The views of a scene show one set of named points, each view turned or mirrored, shifted and resized as a whole, with a little noise and some points left out.
(in the rows, 128 means zero)

Scene 1
View 1
J_293: [ 71 142 145 125 102 141 142 145  86 104 102 134  95 134 121  86 118 136
  84 118 113 112 139 149]
J_575: [131 115 154 121 118 145 131 123 112 131 147 138 104 146 133 128 158 122
 112 126 120 108 135 128]
J_884: [135 122 153 113 112 119 133 125  98 116 150 165  94 145 125 131 143 130
 101 112  96 129 145 146]
J_93: [137 134 172 159 118 137 126 129  92 142 150 127 114 147 137 137 174 110
 104 130 111 129 144 118]
J_323: [144 106 157  95 120 125 123 123 131 115 164 140 112 131 140 161 164 125
 112 135  88 103 134 141]
J_303: [ 68 118 121 110  88 125 142 136  95  86  93 129  92 135 109  80 107 124
  86 127  99 112 159 159]
J_245: [141 103 154  99 110 135 115 112 129 127 157 138 104 142 135 148 174 109
 119 144 101 105 136 130]
J_347: [117 120 144 157 117 132 153 139  91 113 129 114 121 140 124 112 133 132
  93 119 115 116 154 134]
J_538: [109 121 138 139 102 130 142 132  87 114 123 130 101 145 118 101 133 117
  95 121 111 124 157 136]
J_522: [124 117 163  90 118 149 125 128 122 119 150 144 100 132 143 139 159 130
 110 124 111  93 119 137]
J_365: [131 108 161  84 113 119 115 123 137 109 157 139 111 125 142 163 169 120
 110 145  76 103 136 146]
J_404: [122 101 138 109 106 124 133 125 119 105 139 125 111 133 127 132 145 118
 107 138  95 107 150 142]
J_486: [152  90 136  83 117 138 138 116 121 116 165 165  92 148 128 132 140 138
 119 108 118 100 133 141]
J_869: [126 105 158  90  95 142 114 116 105 114 145 135  92 135 136 142 174  89
 117 136  96 106 141 130]
J_563: [ 69 105 125  99  90 134 138 137 115  81 100 102 110 123 122  99 123 118
  93 144  97  89 151 151]
J_175: [126 101 142 104 117 161 143 127 116 118 141 128 106 141 136 118 143 134
 113 118 132  84 126 132]
J_151: [151  94 153 119 116 147 136 122 115 121 161 115 120 138 142 148 168 111
 117 128 114  97 139 123]
J_716: [ 94 123 152  86  99 133 119 128 116 105 124 144  91 130 130 122 146 120
 101 136  93 104 134 149]
J_249: [149  98 143  86 122 111 129 120 136 110 166 160 105 137 129 152 145 142
 112 126  88 112 141 151]
J_198: [132 111 156 114 118 146 125 123 126 128 150 130 112 138 137 138 164 123
 114 137 112 100 131 130]
J_224: [133 129 162 110 126 125 112 120 137 137 154 159 102 144 132 141 162 139
 109 141  99 120 128 140]
View 2
J_404: [122 116 128 138 110 165 118 103 111 111 151 138 115 127 145 139 107 137
 128 107 137 141 122 116]
J_869: [102 134 119 138 127 164 112  92 139 136 158 134 119 153 147 152 119 125
 138 104 147 166 151 161]
J_365: [129 141 128 124 106 153 149  71 125 115 136 131 123 141 140 139 138 167
 146 113 158 165 155 127]
J_198: [123 121 150 135 123 174 116  93 138 117 124 115 132 153 161 141 112 134
 139 104 121 165 137 124]
J_347: [128  99 136 168 118 176  88 135  95 107 118 119 141 116 141 146  80 100
 124 121 109 134  86 107]
J_575: [115 120 146 147 123 175 104 107 133 114 126 117 136 147 162 136 102 123
 135 113 107 173 120 136]
J_716: [119 110  93 133 106 149 116  96 128  97 169 138 147 117 172 138 110 132
 149  95 147 152 120 147]
J_151: [101 126 166 138 135 181 123  99 132 134 114 115 116 165 132 150 112 125
 124 110 123 165 139 119]
J_884: [119 139 118 157  97 157 114 118  98  99 140 137 136 122 146 124 104 142
 135 137 109 183 107 154]
J_175: [ 87 100 149 126 133 177 125 111 142 105 134 123 142 144 167 134  93 119
 130  86 108 167 102 118]
J_538: [123 107 113 170 113 169  77 136  98 107 150 134 134 111 152 143  80 101
 126 122 111 141  90 135]
J_563: [118  70  81 128 114 151 109 108 115  94 189 148 139  89 168 153  94 107
 138  65 170  91  94  99]
J_303: [115  80  72 150 102 149  90 137  95  83 198 159 138  76 169 138  77 103
 131  89 138 111  68 125]
J_93: [147 131 147 177 122 181  74 111 117 134  97 100 141 149 143 155 104 105
 140 146 112 170 134 145]
J_293: [121  83  81 161 108 151  85 133 105  79 156 129 177  88 178 138  78  93
 144 100 124 136  68 135]
J_522: [103 122 132 127 120 161 134  89 143 105 129 118 154 146 165 134 117 139
 149  99 129 184 127 140]
J_486: [ 80 134 153 123 114 168 147 112 128  95 150 142 118 147 155 110 105 158
 126 105  94 197 109 138]
J_224: [156 139 145 143  96 165 115  88 126  95 117 115 140 138 175 119 122 162
 152 128 110 185 133 133]
J_249: [117 147 143 125  95 158 155  93 108  94 142 144 111 133 141 112 124 179
 132 122 120 180 126 124]
View 3
J_303: [ 95 103 119 190 110 101 126 128 111 131 123 108  89 159 112 141  92 131
 177 187  94 113 138 134]
J_486: [130 134 130 113 177 122 142 111 144 171 144 174  81 122 124 134 147 128
 140 155 122 153 124 127]
J_151: [132 114 136  99 173 146 122 113 159 128 150 149  97 153 116 108 157 129
 140 146 149 138 158 129]
J_293: [103 101 109 176 104 132 117 138 115 138 124 108 113 150 122 150 102 132
 156 191  97 135 161 126]
J_869: [126 105 142 124 153 143 144 114 133 156 170 147  92 165 120 117 142 127
 126 138 138 103 153 142]
J_538: [122 115 113 151 135 129 104 138 124 118 136 115 104 150 116 145 114 114
 158 178 126 118 148 137]
J_522: [122 104 136 115 149 145 146 109 146 172 148 158 101 145 133 118 148 140
 125 149 117 147 161 122]
J_563: [ 92  86 136 175 118 104 137 111 134 126 121 114  87 176 110 109 106 148
 177 174  97 112 147 121]
J_323: [136 110 140  93 164 122 140 106 151 159 148 157  98 141 140 109 153 114
 141 134 118 129 160 131]
J_347: [123 115 112 135 140 131  94 137 140 103 124 115 111 146 117 134 126 115
 169 179 126 139 162 130]
J_404: [123 108 135 126 153 113 130 110 143 136 137 135  93 154 124 115 133 118
 158 153 118 116 146 131]
J_716: [113  95 132 145 129 125 145 114 127 167 143 135  97 154 134 125 122 130
 140 158 101 115 152 130]
J_575: [132 111 119 120 158 151 115 121 145 143 144 141 106 143 126 129 138 124
 132 163 135 135 150 126]
J_93: [147 108 114 103 152 163  93 134 142 121 155 125 126 148 135 132 141  99
 129 156 149 117 176 139]
J_198: [131 102 127 110 162 147 123 110 154 147 144 145 105 148 130 113 143 128
 133 153 131 131 155 120]
J_224: [144 101 120 100 160 138 121 108 144 172 140 149 112 128 157 126 136 106
 124 153 114 122 150 121]
J_245: [138 104 137 105 172 141 135 102 149 158 158 155  94 152 133 110 147 119
 126 139 136 112 145 130]
J_884: [135 130 122 120 148 121 126 133 122 155 148 143 102 127 137 151 134 101
 146 156 115 129 150 146]
J_365: [133  99 149  97 156 115 151  99 149 167 149 154  96 150 145 103 150 113
 142 128 108 113 163 132]
View 4
J_884: [159 107 120  87  97 118 121 124 137  89 111 135 152 127 124  96 133  98
 141  83 122 190 125 111]
J_365: [183 127 135 111 112 102 133  90 167  59 120 125 197 120  92 146 164 103
 184 102  78 120 128  72]
J_486: [171 126 130 116 106  98 147 156 172 108 105 120 118 107  94  67 151  93
 176  65 105 174 130  59]
J_303: [135  95 185 106 165 159 228 155  89  60 119 124 197 184 102  53 136 114
 108 131 174 199 116 153]
J_563: [143 111 194 140 183 140 233 150 108  58 136 115 215 184  70  80 159 127
 128 139 144 154 119 135]
J_249: [164  95 125 103 101  89 141 122 179  80 101 131 163 100 125 100 153  96
 178  87  95 140 125  62]
J_716: [176 133 156  94 129 149 181 110 122  58 129 126 186 160  80  94 157  99
 161 117 113 169 128 108]
J_575: [161 149 141 129 124 102 111 142 127  86 146 139 136 149  94 106 150 117
 152  79  91 189 123  93]
J_347: [119 106 145 142 147  94 124 169 105  98 151 144 159 168 114 102 146 142
  98 101 125 194 123 151]
J_245: [187 162 146 132 121  96 110 115 152  61 132 122 163 129  91 137 146 105
 186  75  86 158 111  57]
J_198: [165 155 145 135 129  93 115 132 137  76 150 136 151 145  87 120 164 122
 165  86  76 165 126  81]
J_224: [166 133 132  88  96 104 109 105 139  54 140 161 149 134 125 110 162 111
 178  95  66 174 129  70]
J_93: [154 152 126 126 114  93  47 126 102  80 159 150 147 159 119 154 127 129
 123  71  98 212 114 129]
J_323: [174 126 129 118 112  89 119 110 169  78 124 126 173 117  98 136 163 107
 178  90  76 130 129  74]
J_175: [157 152 150 143 141 103 157 166 138 108 146 127 125 150  64  73 173 122
 156  84  92 174 137  92]

Which points are out of place in each view (at most two, in the order of its rows)? Write none if all are in place.
view 1 -> none
view 2 -> J_563, J_224
view 3 -> J_486, J_522
view 4 -> J_93
